Points on a hilly landscape, in no order, each with its height.
A ball rolls from a point to whichever of its 2 nearest points has the largest drop for the distance, and stops where none of them is lower. Distance is the straight distance between rows; heights are no part of it.
<861> height 48.0: [118  97 135  69 103 112 103 107 114 123  82  92  95 107  72 107 140  99
  79 116  94  91 131 118  61 124 119  89  98 100  61 100 108  91  96  90
 120 142 138 102  94  91 112 114 117  98 116  83]
<1259> height 32.4: [110 111  68 120 115  78 108 103 110  81  98  92  97 112  81 133  80  81
  76 117 109  84  98  84 116 137  97  97 123  96  88  75 112  56 111  98
  79  67  87 103 124  96  97  96 107 100  85 100]
<700> height 41.3: [111  92 115 107  97 104 107 114  95  65  82 132  95 141  97  70 123  81
 114  65  80 100 103 107  93 105  68  91 111 121  57 107 108 110 106 109
 128 128 119  70 118  96 133 132  99  92 123 106]
<990> height 34.6: [ 97  87  91 145 120  99  96 101  89  89 102 110 115  91  92  90  81 101
 108 102  94  97 102  77  91 103 138  69 103  74  99 105 110 126 107 128
 114  88 106 111 115 103 102  98 118 106 128 123]
<923> height 44.3: [104  85  96 133 112  98  90  94  83  67 128 129  70 119 113  81 111  88
 110  60  75 100 114  96  88 105 129  56 110 105  63 111 112 117 111 130
 128  99 112  81 129 105 110 118  98 102 155 103]
<1074> height 51.1: [117  92 102 140  71  86 104  94  93  53  85 128  93 145 120  85  93  75
 100  55  84 103 107 117 128  96  78 107 107 133  73 101 111 135  98 115
 106  98  96  80 115 110 118  98 105 115 105 113]
<1234> height 45.2: [126 104 149 100 102  94  97 123  85  85  79 117 101 116  94  96  92 100
  96  76 104 103  99 101  95  93  87 114 106 129  88 116  93 122  57 113
 134 132 122  84  92  90 150 135  94 113  66 101]
<508> height 47.1: [117  98 105 118  85 110 107 110  91  71  85 117  94 122 108  65 110 104
 133  72  92  93  81 130  94  96  63 111 113 125  61 109  99 123 104  92
 130 118 117  71  99 107 131 103  99  85 117 132]
<1241> height 50.8: [ 92  75 102  68 100 107 113 107  80 110 111 109  79  79 115  66 141 100
 130  96  92 110 125 119  73  80 100  78  83 118  86 128 108 104 118  87
 137 105 101  79 105 116  94 107  87  87 130  72]
<271> height 41.7: [ 70  88 147  66  98  86  93  98  84 105 115 101 105  86 114 101 123 118
  94  99  95 117 107 108 118  76  92 103 101  84 119  94  61 118  96  78
 100 123 100  78  72  99  97  91  87  92  81  81]
<627> height 31.4: [ 91 111 107 103 121  80 116 115 102  70  98  86  82 112 100 109  99  97
  70 126  87  94 108  58 117 114 132  92 132  96 119  85  88  81  92  87
  89 100  56 112 103 104  86  80 123 105  78  79]
<183> height 55.7: [ 93  93  88  61 109 114 100  79 101 122  90 109 103  76  90 112 124 132
 122 127  89 102 118 100  81 106 109  81 108  73 107 111  87  85 127  71
 103 120 109 124  69  84  70 102 104  85 111  98]
<743> height 15.7: [108  80  71  85 110 122 117 104  95  96 101 119  74  82 126  72 117 120
 136 110  80 110 116 110  73  99 121  64 112 112  82 121 107  91 121  90
 131  93  92 102 106 100  61  96  95  89 151 111]
<1119> height 31.3: [ 92 109  79 129 134  81  96  97  83  92  99  96 107  81  92 123  88  92
 113 125 112  82 114  71 104 105 103  79 109  72 119  98 109  77 118 101
  91  70 104 104 116 111  95  94 118  89  90 118]
<292> height 36.2: [127 129 135  83 115  83  98 132 108 101  94  70  76 123 105  88 120 109
  79  99 106 104 109 119 105  83  95 141 102 136 102 101 111  88  57  81
 116 107  78 114  85  93 114  92  85 102  82  99]
<1004> height 27.7: [ 94 107  87  99 117  94  91  87  95 114 102  90 106  88  87 132 109  88
 102 111 120  85 104  79 112 111  89  88 113  77 111  87  90  65 115  96
  89  83 110  97 103 102  97 106  96  86  87  98]
<615> height 40.1: [ 89 134  95 122 115  95 113 117  94  88  79  80  76 100  76 124  65  82
  79 134 114  73 108  81  89 123 109 110 112 113 107  99 139  62  74  98
  97  90  95 114 116  95 119  91 137 110  84 105]
<960> height 14.6: [110 126 122  93 107  85  84 106  88 114 116  82  87  94 102 103  91  95
  93  86 133  94  95 107 126  66  73 138  89 117 124  97 102 105  62 112
  80  83  90  95  96  97 121  98  74 112  65  93]
<852> height 32.6: [109  98 115 104  97  86  99  94  95  89 110 111  95 108 111 109 102  87
  93  57 113 106  88  87 144  86  58 120 111 102  93  84  77 117 107 101
  77 100  99  71 102  90 110 112  76 117  79  92]
<521> height 35.3: [ 99 111 124  97 120  77 100 111 115 100 102  82 105 102 111 115 107 106
  77 120 100 108 101  68 116  98 118 102 111  85 132  85  64  97  94 100
  79  93  74 112  86  96  91  80  96  96  63  89]
<399> height 31.2: [116 103  77 112  92  93  92  87 110 107 126 117 105 108 107 120 108  85
  97  53 119 109  81  74 143 109  66 102 114  92  84  76  76  99 139 109
  62  84 111  76 120  86 104 109  74 115 100 101]
<262> height 55.0: [104 102 104  83 107 109  94  96 115 125  89 100 115  90  78 111 105 135
 105 131  82 111  99  99  72 106 121  79 111  70 108 103  71  98 111  86
 100 125 119 126  70  77  86 102 125  92  98 118]
<876> height 35.9: [116 109 101 150 127  70  96 101  84  78 100  87  89  87  91 128  60 112
 110 122 107  64 106  72  87 121 126  74 110  75 116  99  95  98 104 112
 101  84 105 126  98 101 111  85 122  96  90 132]
<85> height 44.0: [101 108 146  75 110 100 101 111 106 118  90  86  94  98  74 114 129  97
  74 127  90  94 136 100  71 105 129  85 107  85  96 102  98  94  77  95
 119 135 123 110  82  92 111 114 129 107  89  84]
<522> height 9.0: [ 93 120  92 111 119  71  88  84 101 120 118  93 103  78 125 103  99 108
 114 106 131  88 101  76 126  75  91 109  94  67 145  91  82  98 113 107
  68  61  93  99 115 124  87  84  79 111  81 110]
<1256> height 17.7: [ 72 106  63  98  98 101 115  93 127  92 101 106 113 107  97 126 114  87
  79 120  86 115 111  81 127 140 116  88 121  90 107  69  98  64 117  89
  68  98  83 112  96 101  71  85 115  84 104  78]
<453> height 57.9: [ 54  97 107  80  99 102 103 100  97  96  88 100 100  89  92 111 114  73
  88 118  85  97 136  88  99  94 113  89  99  86 126 100 118  78  91  95
 106 122  95 107  84 116  88 108 125  98  83  69]
<1354> height 38.5: [ 96  91  90 110  99 105 103  93  98  91 117 111 110 104 100  90 111  84
 100  79  96 118  81  98 120  94  97  95  98 101  84  89  97 118 116 103
  97  88  93  83 112  94  94 108  95  95 114  97]
<582> height 7.6: [109  78  42 113  95 140 119  90  93 109  93 121 108  78 109  79  95 112
 124  99  92 109  91 110  74 109 111  77  96 110  82 118 128 100 128  97
 128  86 103  94 117 102  76 101  97  96 155 118]
<811> height 20.2: [ 94 105 100  83  91 141 109  99 119 109  84  99 119 108  77 126 118 109
 105  97 100  90  85 112 115 128  76 115 118 109  91  64  82  74 109  69
  61 128 117 106  74  92  95 109 100  80  95  88]
<953> height 15.0: [108 116  92 129 109  69  85  82 105  94 135  79  78  87 129 112  96 109
 105 100 116  77 107  71 139  96  97 111 109  71 117  92 105 100 114 109
  83  47  83 108 107 126  93  67  72 106  91 110]
<438> height 21.7: [109 101  92  92 101 126 100  84  92 114 107  96 106  96  73  94 102 113
 122  84 111  89  71  98  95  92  80  95 104  81  81 101  83  99 114  94
 106 107 124  84 100  88 115 129  87  84  98 115]
<1031> height 34.9: [118 108 117 121  88  73  95 106  91  82  92 121  90 108 118 118  79  96
  84  50 128  95 107  68 148  88  66 126 109 124  95  95  78 119  94 114
  70  95 102  91  93  94 122 109  78 131  44  88]
<86> height 61.8: [ 63 101 102 100 129  76 104  98  93 103  90 100  87  99  85 119  83  73
  76 125  88  83 141  72  95  92 122  76  96  75 123 110 126  62  91 118
 105  97 100 106 114 114  95 111 129 107  89  80]
<304> height 36.5: [134  91  89 107 115  65  76  95  98 106 128  82  90 101  90 107 102 112
  93 106 105  94  89 107 103 117 106 104  82  92  85 107 126  87 115 107
  98  48  94 110 125 107  92 102  61  94 122  88]
<172> height 24.2: [119  93  87  78  87 118 112  88  92 105  79  97  86 117 116  93 135  84
 107  80 112  97  83 124 119  92  53 130  79 132  81  99 115  91 117  79
  99  99  86  84 118 102 116 101  63  95 123  72]
<277> height 29.6: [114  90  99  90  94 103 114  96 105  94  77 121  87 138  99  83 134  69
 102  76  79 100 107 113  90 106  72  97  86 141  57 103 117  89 119 110
 117 111 101  84 132  95 114 127  96  93 141  84]
<597> height 48.2: [113  95 141  88  91 109  93 110  99 114  98 106 116 102  78  87  97 102
  96  89 101 109  90 126  75  96  87 104  81 111  94 120  90 133  66 117
 125 136 140  76 105  95 146 133 100 119  86 105]
<63> height 47.9: [ 98  91 102  76 105  89 116 129 131  82 109  96  89 133 116  90 125  93
  75 114  67 129 106  93  98 116 128  99 117 116  95  91 100  84  96  75
 107 110  66 108 104 103  69  83 105 104 108  79]
<203> height 64.9: [ 80  95 106  95  76 102 112 121 105 100  59 123  88 131  98  81  98  58
  72 100  88 101 112 133  85  88  82 117  88 144  89 107 132  95  87 115
 120 120 106  88 119 119 115 111 117 112 104  94]
<779> height 29.7: [110  98  75  87 100  87  87  71 105 131 126  95 104 101 101 130 114  90
  99  78 127 100  92  94 127 121  70 103  92  93 100  83  93  77 131 107
  62  73 112  84 126 101  97 113  57  96 114  78]
<1023> height 15.6: [ 94 106 133  61  97 104  87  82 102 132 117 103 117  89  82 100 121 149
 116 109 103 101 105 124  89  88  94  90  99  78 108  95  67 115 104  78
  67 126 130 102  65  86  98 114  96  90  94  80]
<301> height 58.1: [ 89 103 111 125  73  93 106 117  89  68  66 122  85 126 112  90  76  67
  95  86  93  97 108 125 108  86  90 121 104 139  85 106 128 119  72 121
 115 106 101  89 113 124 135  95 117 117  93 111]
<64> height 49.8: [ 98  93 140 123 120  66  89 108  91  81 103  93  95  96 118  96  79 104
  95 103 102  95 122  64 102  88 145  94  95  94 122 107  88 134  83 126
  96  82  70 120  92 109  93  91 104 105  87  90]
<6> height 19.9: [115 110 129 107  99  74  87  97  81  85 112  79  74 106 122  86  97  99
 100  72 118  90 102 121 118  71  87 135  93 119 107 104 101 133  70 100
 112  88  91  88  86 107 119  86  77 109  84 104]
<42> height 14.3: [ 91 118 120  67  95  93  93  79 114 144 122  86  97  89  97 113 113 141
 116  90 130  76  90 115 110  78  64  97 101  81 118  83  54  99 100  83
  67 111 127  91  88  78  97 114  69  91  90  85]
<1284> height 50.7: [ 94  83  88  86  88 108 120 127 123  86  96 100 117 112 116  94  93  85
  83 116  76 135  95  94 100 120 117 101 112 108 112  82  94  97  94  84
  94 110  72 111  91  98  68  75 121 107  99 100]
<30> height 49.9: [124  95  99 126  73  99  99  93  85  77  86 116 104 132 102  80 102  85
 117  63  99 110  77 123 122  93  58 120  99 127  72  99 106 131 102  98
  98  99 109  76 117 102 125 111  97 108 113 121]
<8> height 51.7: [ 81  84  91  94  73 102 105 118 112  87  99 106 135 100 117 108  84  87
  79 100  86 138  88 104 125 105  99 117  97 107 113  80  81 109  97 101
  71 110  76  94  94 105  81  67 115 106  89 102]
<805> height 13.8: [ 83 101  57 127 109 111 122  97 110  83 109 114 122  93 102 113 107  89
  92 111  97 115  90  70 131 122 110  74 124  79  95  84  88  86 126  95
  82  82  88 107 110  94  78  76 121  87 110 109]
<1261> height 36.4: [ 89  87  72 101  76 108  99  76  92 104 122 123 121 109  85 102  99  70
 105  61 101 117  86 102 122 103  70  96  85  95  92  90 103 115 116 125
  78  99 114  73 120 102 105 125  88  98 107  89]
<579> height 23.8: [ 89 113 107  72  86  95  85 101 122 125 103  81 112 102  95 116 105  87
  74  99 106 105 111 115 113 100  86 133  83 109 130  92 106  81  76 106
  64  99  90 110  93 113  92  96  84 100  77  63]
<900> height 63.2: [100 104 109  74  99  95 105 134 126 110  88  76  89 107 104  98  98  89
  66 129  87 114 120  93  81 103 119 118  91 113 119 106 132  75  65  97
 107 103  74 123 103 111  81  85 111 121  84  83]
<41> height 54.4: [ 96  89  65 137  99 101  94  95 106 100  89  91  93 102  97 100  67  80
  83 107 106  87 106 106  88 121 119 106  78 116  86 110 166  89 107 121
 101  67  92 104 140 115  94  96 108 113 134 103]
<750> height 13.3: [ 69 118 111  84  85 107 101  87 100 126 112  98 103  74 110 117 108 112
 116 101 129  77  90 104 124  80  51 111 111  81 127  77  62  86 100  85
  76 119 119  84  84 103  93 105  80  91  76  89]
<1307> height 11.8: [ 85 122  99 104 102  91  88  79 107 128 109  95 123  85 111 123  99 106
 121 105 130  91 100  88 118  84  89  97  99  72 153  77  57  90 104  98
  61  96 122 100 102 107  90  96  88 104  76 100]
<999> height 21.8: [ 98 103  93 101 112 105 105  77  91  81 124 115  81  83 112  75 123 135
 131  82 100 107  78  92 107  80 107  75 107  84  63  98  75 120 133  84
 117  91 111  84  98  80  95 110  81  78 134 118]
<567> height 18.6: [117 120 110  75 108  94  85  97 108 141 113  69  95 102  90 114 110 105
  85  92 130  92  93 108 116  89  73 127  90 102 114  95  90  81  82  99
  77  88 101 103 100  92 106 103  69  96  80  84]
<1295> height 80.9: [124 115  92 122  82  95 100 114 110  87  72  85  74 138 118  84 104  78
  98  95 108  99  92 131 113 103  83 141 108 143  87 104 128 100  78  87
  99  90  85 113  97 106 120  86  99 105 103 108]
<723> height 16.7: [106  98  40 109  75 152 110  81 111 109  82 108 124  87  84  95  80 123
 123  93 111  95  52 114  87 104  75 104 104 103  76 105  97  99 124  86
  96 110 107  93 109  84  87 108  98  88 110 129]
<986> height 21.6: [ 78  88  84  84  89 129 104  84  88 106 107 110 118  82  87  86 116 113
 126 100 101 102  88 104  99  91  85  84  98  74  98 106  86 103 119  86
 113 127 118  88  86 104 100 118  96  78 107 100]
<287> height 56.1: [ 95 102 105  60  83 136 115 109  93 117  67 104  95  79 113  92  66  94
 117 139 102 102 103 126  61  93  87 107  96 116 120 118 122  86  73  89
 120 111  95 108  92  96  72  86 108 110  81 122]
<1174> height 54.9: [ 45  93 106  89  83 114  97 105  85  91  85 113 130  73  91 108  96  81
 108 119  92 107 125  92  95  95  98  94  88  76 136 108 113  97  91 111
 103 131 107  99  86 127 105 106 128  95  83  88]
<1187> height 6.8: [ 90 118 101 106 105 136 103 105  88  89  92 100 112  80  86 107  85  99
 120 115 112  80  81  82  96  95  84 104 109  85 112 108  91  92  84 111
 113 118 113  91  89 100 134 121 111  96  56 118]
<580> height 32.5: [ 82 132  92 106  92 115 119 125  95  87  77  88  91  97 106 109  70  75
  95 130 114  91  94  91  98 102  98 138 107 133 115 105 134  80  69  88
  89 101  82 124  93  95 119  75 128 119  73 111]
<877> height 39.9: [ 99  80  89 128 116  93  89  93  83  87 122 131  96 104  92  89  99  91
  98  78  85 115 103  85  98 100 136  57 101  79  82 106 116 119 113 134
 120  85 114  92 131  98 102 124 105 108 144  99]
<967> height 28.9: [ 79 129 100  98  87 123 110 119  99 113  86  99 118  78 104 122  63  84
 107 134 120  95  84  91  87  90  84 125  88 120 132 112 110  76  75  94
  81 116 100 112  87  93 115  81 122 102  61 114]
<177> height 24.8: [121 108  96  90 121 100  92  87  80 127 101  84  90  80  72 121 100 110
 110 101 130  68  92  97  95 101  79  97 102  85  87 101  99  67 114  91
 106  78 117  95 101  87 108 115  80  82  93 107]
<506> height 55.3: [ 95  84  71  98  92 134 120 110 112 100  86 115 118  89 102  81  85 105
 110 121  81 121  90  94  75 112 114  75 111  91 101  96 104  98 108  87
 120 114 101 114  92  89  64  92 124 100 116 132]
<408> height 13.4: [111  80  53  83  72 140 115  80 106 126  86 120 122  80  98  83  82 119
 128  96  97 116  76 125  63 103  92  81  91 101  93 116 107 109 116  90
 112 111 102  94 108  89  71 105  90  99 132 119]
<629> height 41.0: [109 113 113 121  89  78  98 101  90  70  99 104  78 109 120 115  61  76
  87  66 120  79 123  77 132  82  97 123  98 122 105 103 107 117  77 130
  84  81  83 109  92 108 128  93  94 124  52  90]
<563> height 48.1: [ 93  88  96 107 108 109 103  97  75  82 121 113  73  92 107  72 132  91
 130  75  92 100 110 105  90  91 111  70  96 113  66 115 114 108 118 106
 130  92 109  78 125 112 107 124  94  86 148  89]
<433> height 19.8: [100  88  82  83 105 120 114 103 104  89 112 120  90  94 121  73 132 125
 121  96  81 129  92 107  88  97 115  70 104 106  64 104  76  99 133  78
 122 104 102  96  96  78  76  97  96  74 144 109]
<972> height 53.1: [120  94 108  83  99 140 102  86 112 116  94 101 119 118  73  98 127 118
 110  91  88 105  85 116  76 140 100  84  94  91  50  90  87  96 125  87
 112 135 137 101  99  80 117 122 103  81 129 101]
<736> height 19.2: [ 78  86 108  92  97 120  96 100  95  99 109 124 127  92  91  84 118 118
 113 106  80 128 102 105  88  98 117  72 104  65 104 102  76 122 110  96
 123 132 116  96  77  97 101 107 110  90 111 100]
<949> height 48.8: [ 99  98 115 138  89  78 100  97 101  65 111  83  91 106 128 105  62  81
  95  85 114  81 117  78 116  94 128 110  89 106 106 111  99 129  81 128
  91  77  64 118  97 116 110  70 108 114  82 100]
<801> height 52.7: [ 98  85  96  57  89 116 108 102  81 121  94  98  87  80 114  82 118  98
 114 102 105 100 112 125  80  81  87 107  87 115 105 117 116  89 103  74
 125 103  84  88  93 109  86  96  80  97 103  82]
<791> height 28.5: [131 120 123  95 109  74  84 112 109 101 119  62  75 119 108  89 112 120
  80  87 104 100  96 107 110  83 100 143  92 114 103 101 114 106  72  93
 107  76  82 113  96 105  99  84  65  99  94  98]
<710> height 54.5: [ 94 101  99  80  85 115  99 111  86 101  86 103  88  75 108  79  92 114
 118 113  97  92  94 113  69  76  95 105 105 106 109 112 104 103  89  80
 123 108  96 100  82  99  83  98 107  99  85 126]
<495> height 51.5: [ 84 118 103 111 123  81 112 109  93  94  87  95  74 110  87 121  56  75
  64 112 100  71 128  74  97  98 120  96 103 103 109  99 137  61  76 125
 100  91  94 106 118 105 116 111 125 120  77  91]
<432> height 16.5: [ 80  94  65 141 107 128 119  98  95  72 103 137 138  95 104 100 101  98
 106 103  92 114  87  60 122 114 116  61 118  55  98  97  72 113 111 112
  96  97  98 108 105  93  93  80 122  87 104 108]
<343> height 37.1: [126  99  63 130 112  96 105  97 100  87 106  89  95 102  87 123  92  96
  97 112 112  80  80 104 114 137  91 100 117 101  66  83 117  67 127  85
  91  61  92 106 117  92  93  95  93  90 110 113]
<728> height 43.1: [113  91  57 137 102  95  92  88 101  80 113  78  76 107 108 112  90  93
  99 106 105  81  95 106 113 129 108 105 103 110  74 104 143  78 114  94
 106  62  83 110 123 117  92  82  96  98 125 102]
<553> height 41.4: [119 113 149  95 112  84 105 124  99  93  82  94  96 112  96 106 102  90
  81  89  98 105 100 106 100  86 103 120 105 130  99  99  89 110  56  98
 115 116  97 100  88  83 123 110 101 109  70  94]
<1075> height 16.1: [ 93  99 101 108 112 116  89 100  83 105  96  97 110  83  73  99  85  92
 115 104 111  87 103  75  83 101 101  84 103  67 110 117 109  98  94 129
 120 106 126  87 106 106 132 135 109 105  82 109]
<566> height 44.2: [ 95  86 104 130  90  84  88  98  88  91 114  96  86  88 120  59  84 107
 128  87  95  89 110 113  71  74 130  82  91 101 107 123 103 148  96 112
 142 100 104  92  90 118 105  84 103 104 126 122]
<817> height 14.2: [121  92  73 101  86 114 112 103 107  94  75 107  87 132 115  86 130  79
 101  89  88 101  94 123  92 111  79 123  88 149  73 107 130  89 119  95
 110  90  76  95 129 106 102 102  85  99 141  85]
<422> height 23.0: [102 114 108  79  81 133  94 101 111 138  95  89 127  80  79 118  91 120
 105 116 107  91  95 126  84 103  86 113  92 116 121  96  95  84  79  90
  74 128 125 117  74  93  99 109 110  97  79  90]
<1265> height 43.9: [ 89  88 120  61 107  88  93 104 120  97 121  97  89 115 122  97 150 103
  82 110  74 137 125 102 105 103 128  94  93  96  95 106  95  91 112  84
 105 104  85 107  94 101  80  97  88  90 118  56]
<1039> height 55.2: [ 83  94  98 140  76  95 111 115 107  69  96 109 113 101 119  93  54  75
  86  86 101 100 107  96 105  94 129 109  82 109 100 103 125 128  92 132
  87  85  69 104 114 118 101  78 125 124 110 113]
<1294> height 19.7: [111  99  78 134 109 134 115 104  96  73  99 117 124 109  87 102  87 108
 103  91 103  99  78  63 112 130 107  75 135  70  78  87  70 113 108 113
 105 108 103  97 102  85 118 109 111  94  83 124]
<436> height 46.9: [103  92 119 113  82  76  91 100  87 103 108 105 100  84 108  60  77 138
 122  82  93 105  91 129  59  70 120  96  81 110 104 119  92 162  85 111
 123 102 110  79  91 105 111  95  93 111 109 132]
<1189> height 56.4: [ 95  91  82  75 132  84  94  86  95 112 107 102  82  71  99 112 128 133
 114 137  99  95 107  88 103  95 108  83 103  72 107 115  82  76 138  80
 111  86  97 120  92  88  71  97  91  82 113 102]
<504> height 76.6: [115 124  92 118  94  83  88 105 106  93  89  72  61 140 107 100  85  72
  82  93 114  84 109 118 108 101  99 142  98 127  93 110 152  90  65 116
 108  79  86 125 111 109 122  92  92 114 100  98]
<902> height 44.7: [110  92 132 119  99  71 116 111 100  56  74 123 103 147 124  87 109  91
  87  73  80 119  97 114 118 102  93 111 118 140  76  97  88 126  90 102
 110 112  84  78 106 100 105  98 105 105  95  98]
<232> height 30.9: [ 98  99 104  78 102  87  85  90 118 130 103  85 105 107  85 114 114  85
  73 102  93 106 116 108 104 109 111 109  83  95 108 101 112  83  96 112
  87  89  95 107 103 105  90 109  95  98  98  67]
<1069> height 37.7: [ 74 102 102  72 125  79  89  95  94 119 104 107 111  70 105 104 101 119
 120 119 100 105 115  89  90  68 102  95  86  68 166 119  68 116 112 104
  85 108 100 123  81 103  79  85 110 100  78 107]
<646> height 38.6: [ 99  90 122  80 113  80  94 108 110 113 107  90  87 113  96  96 129  86
  75 104  84 108 121 106  92  97 128  93  94  99  91 107 110  92  97 101
 117  98  91 100 108  99  94 113 104 103 106  71]
<502> height 18.9: [ 97 106  70 100  83 149 110  89 119 111  84  97 129 101  75 119  94 114
 113 105 110  89  68 106  98 120  73 108 114 101  87  83  79  76 113  81
  85 126 119 104  86  88  96 107 104  81  93 114]
<578> height 39.0: [ 83 102 132  86 121  88  97 107  78  98  93 104  93  76 105  94 109 124
 110 122  93  97 108  78  96  63 114  83 107  75 139 114  65 120 103  89
 114 115  91 112  72  97  87  96 108  93  67 105]
<1079> height 27.3: [101  95  87  72  89 112 101  68  97 118 102  97  92 110  99 115 124  78
 100  71 118  94  90 113 126 102  52 119  78 112  95  92 108  88 115  97
  77  97  96  82 112 103 111 117  63  98 116  60]
<379> height 69.4: [ 95 112 108 107 102  86  91 124 104  89  99  73  69 109 114  91  92  88
  82 108  98  88 120  99  90  91 127 124  97 118 114 105 138  92  64 104
 110  88  71 119 103 118 102  79 110 115  97  92]
<789> height 25.8: [ 95 113 120  80  99 113  96 112 101 133  91  85 110  70  88 111  92  97
  94 131 102  97 107  98  77  86 102 105  85 102 132 114 102  87  73  97
 102 126 112 121  76  96 107 100 126 102  70 100]
<135> height 52.9: [ 57  91 101  99  73 111 114 117 101  79  83 121 142  86 101 116  79  79
  87 112  83 120 110  87 107 106 106  98  98  86 124  87  91 101  89 112
  86 132  88 101  88 116  97  84 131  99  82  98]
<749> height 44.9: [126 100 121 122 130  45  67  97  86  95 123  72  81  98 106 111  82 118
  98 102 107  81 115  79 105  95 131  92 100  77 123 106  92 116  93 124
 102  60  90 116  94 101 104  82  83 100  94 106]
<1296> height 40.6: [132 105 124 134 127  53  82 109  86  96 107  65  70  94  95 119  68 113
  90 119 105  65 111  91  82 113 135  86 100  92 113 104 100  97  73 114
 119  82  97 128  88  91 116  84 103 103  92 118]
<1103> height 40.4: [ 91 102 146  75 115  93  98 109  94 109 100  88 101  92  96 106 128 108
  91 121  86 108 119  90  91  86 121  88 108  79 121 102  68 104  90  82
 111 125  98 110  65  87  98  99 112  93  73  83]
<1341> height 48.7: [108 103 129  92  89  99  95 111  97 120 100 101 107  82  89  70  88 134
 109  99  97 104  81 131  58  70 102 102  82 112  96 123  86 138  74 100
 125 120 126  85  95  95 122 117  98 114  89 123]
<1157> height 41.8: [147  92  88 136 107  61  74  97 107  98 127  67  83 109  91 109  72 106
  94 104 103  79  83 118  94 127 115 106  95  94  82  96 113  98 103 110
 110  58 102 116 104  91 103  87  83 100 117 120]
<164> height 51.3: [128  99 128  67 103 111  88  85 103 115  92 106 104 124  70 116 131 103
  93  88  86  98 112 114  75 143  98  86  88  94  47  84 109  93 120  99
 101 129 145 102 104  78 121 132 103  94 124  76]
<585> height 31.7: [125 107  76 105 107  81  89  81 110 124 130  86  93  96 105 109 104 112
  98  93 125  95  78  94 127 107  76 117  92  93  97  92 105  88 124 106
  71  48  95  92 128 114  90  94  51 101 109  95]
<598> height 59.9: [ 95  91  69 133  85 105 107 108 121  90  93 104 114 111 106  86  73  73
  78  89  91 112  90 104  99 111 119 113  80 118  89  96 136 111 104 128
  84  77  81 103 130 109  88  90 122 119 128 113]
<117> height 21.5: [115 103 121  69  84 134  99  96 113 128  93  91 123 107  76 114 115 127
 102  92 101  92  87 137  95 113  76 118  95 119  90  84  83  93  95  74
  66 132 128 110  80  84 105 115  99  90  99  81]
<905> height 24.5: [ 86 109  79  98 112  82 113 109 115  93  92  83  98 109  81 124  93  87
  70 135  93  98 109  76 107 133 118  92 121  95 110  86 105  54 101  86
  89  93  76 112 110 104  84  86 125  95  91  87]
<1122> height 12.4: [ 92 112  82 123 100 129 115 105  95  88  86  91 105  88  92 103  83  97
 107 115 106  88  80  81  97 100  98 106 117  97 102  96 106  90 102  91
 101  98  98 104  93 102 103  94 128  95  81 125]
<879> height 16.9: [ 87  97 121  84 106 115  81  89  99 125 118 133 139  94  77  96 121 137
 113 107  91 130 112 117  90 103 111  81  98  69 113  88  81 127 112  99
  66 115 125 106  74  98  96 114 111 100 113  75]
<611> height 24.1: [ 96 105  87 112  99 101  96  71  83  79 119  97  72  79 108  83 108 122
 135  91 104  74  94  92 105  77 108  86 115  82  85 108  97 117 121  85
 123  86 105  92  86 101  97 104  92  86 116 126]
<328> height 58.3: [121  94 101  64  93 125 114 117 129 125  82  83 101  96 109  97  76  96
  91 136  95 114 102 114  64 114 105 112  92 117 120 105 118  83  74  91
 103 102  86 123  88  97  69  81 107 118  91 111]
<24> height 32.0: [ 91  92  72  86  76 103 105  59 103 110 110 121 109 129  97 108 106  65
  83  69  89 107 101 116 128 109  65 118  70 119  94  86 114  92 121 125
  69  93  97  88 121 105  95 127  77 100 115  67]
<928> height 43.2: [ 84  77  90  78  90  89  97  94 102 106 127 110 109  81 129  76 108 116
 104 104  91 138  89 105 120  79  95 101  91  90 117 100  80 120 115  88
  89  94  84  92  92 106  68  84  79 102 111  96]
<881> height 39.5: [102  90  94 133 100 106  95 109 104  98  95  93 100  88 103  76  72 107
 108 103  95  92 100  99  70  94 136  87  91 101 107 108 120 123 100 113
 117  91 106 109  99 109  97  86 122 113 129 135]
<1017> height 27.6: [ 94  95  76 144 118 125  96 102  94  90  92 102 117  83  77  90  72 107
 114 117 105  84  97  76  83 119 115  72 102  65  98 115 123 104 103 126
 122  98 125  98 115 106 119 118 124 105 118 140]
<697> height 42.4: [ 71  75 121  70  89  70  94  87  86 118 134 101 110  93 124  90 117 124
  98  89 100 136  90 117 125  74  81 103  80  93 117  97  73 134 101  90
  86 106  95  66  94 111  92  90  75 102 103  88]
<661> height 54.2: [107  93  83  96  94 130 113 104 123 112  92 109 121 106  83  94 104 122
 102 107  82 120  74 103  76 122 115  82 111  91  73  92  78  95 120  79
 112 122 114 111  88  74  88 103 114  84 119 125]
<66> height 36.7: [ 95 102 110  78 101  86  85 103 120 124 108  94 123  88 111 103  95 125
  97 120  96 117 101  99 101  84 107 103  95  85 147  96  58 107  99  98
  67 103  92 115  76  93  77  77  97  99  77  99]
<51> height 40.7: [112  89 125 120 105  80 103  96  98  66 113 117 115 132 123  85 112 103
  87  68  92 132  80 105 119 105 104 108 102 121  81  92  78 142 109 104
 100  95  84  76 105  85  89  89  85 106 105 100]

For each start below, name the point where the ball stops.
<1174> | <960>
<597> | <960>
<1119> | <522>
<967> | <582>
<1189> | <522>
<1074> | <817>
<287> | <1187>
<1341> | <1187>
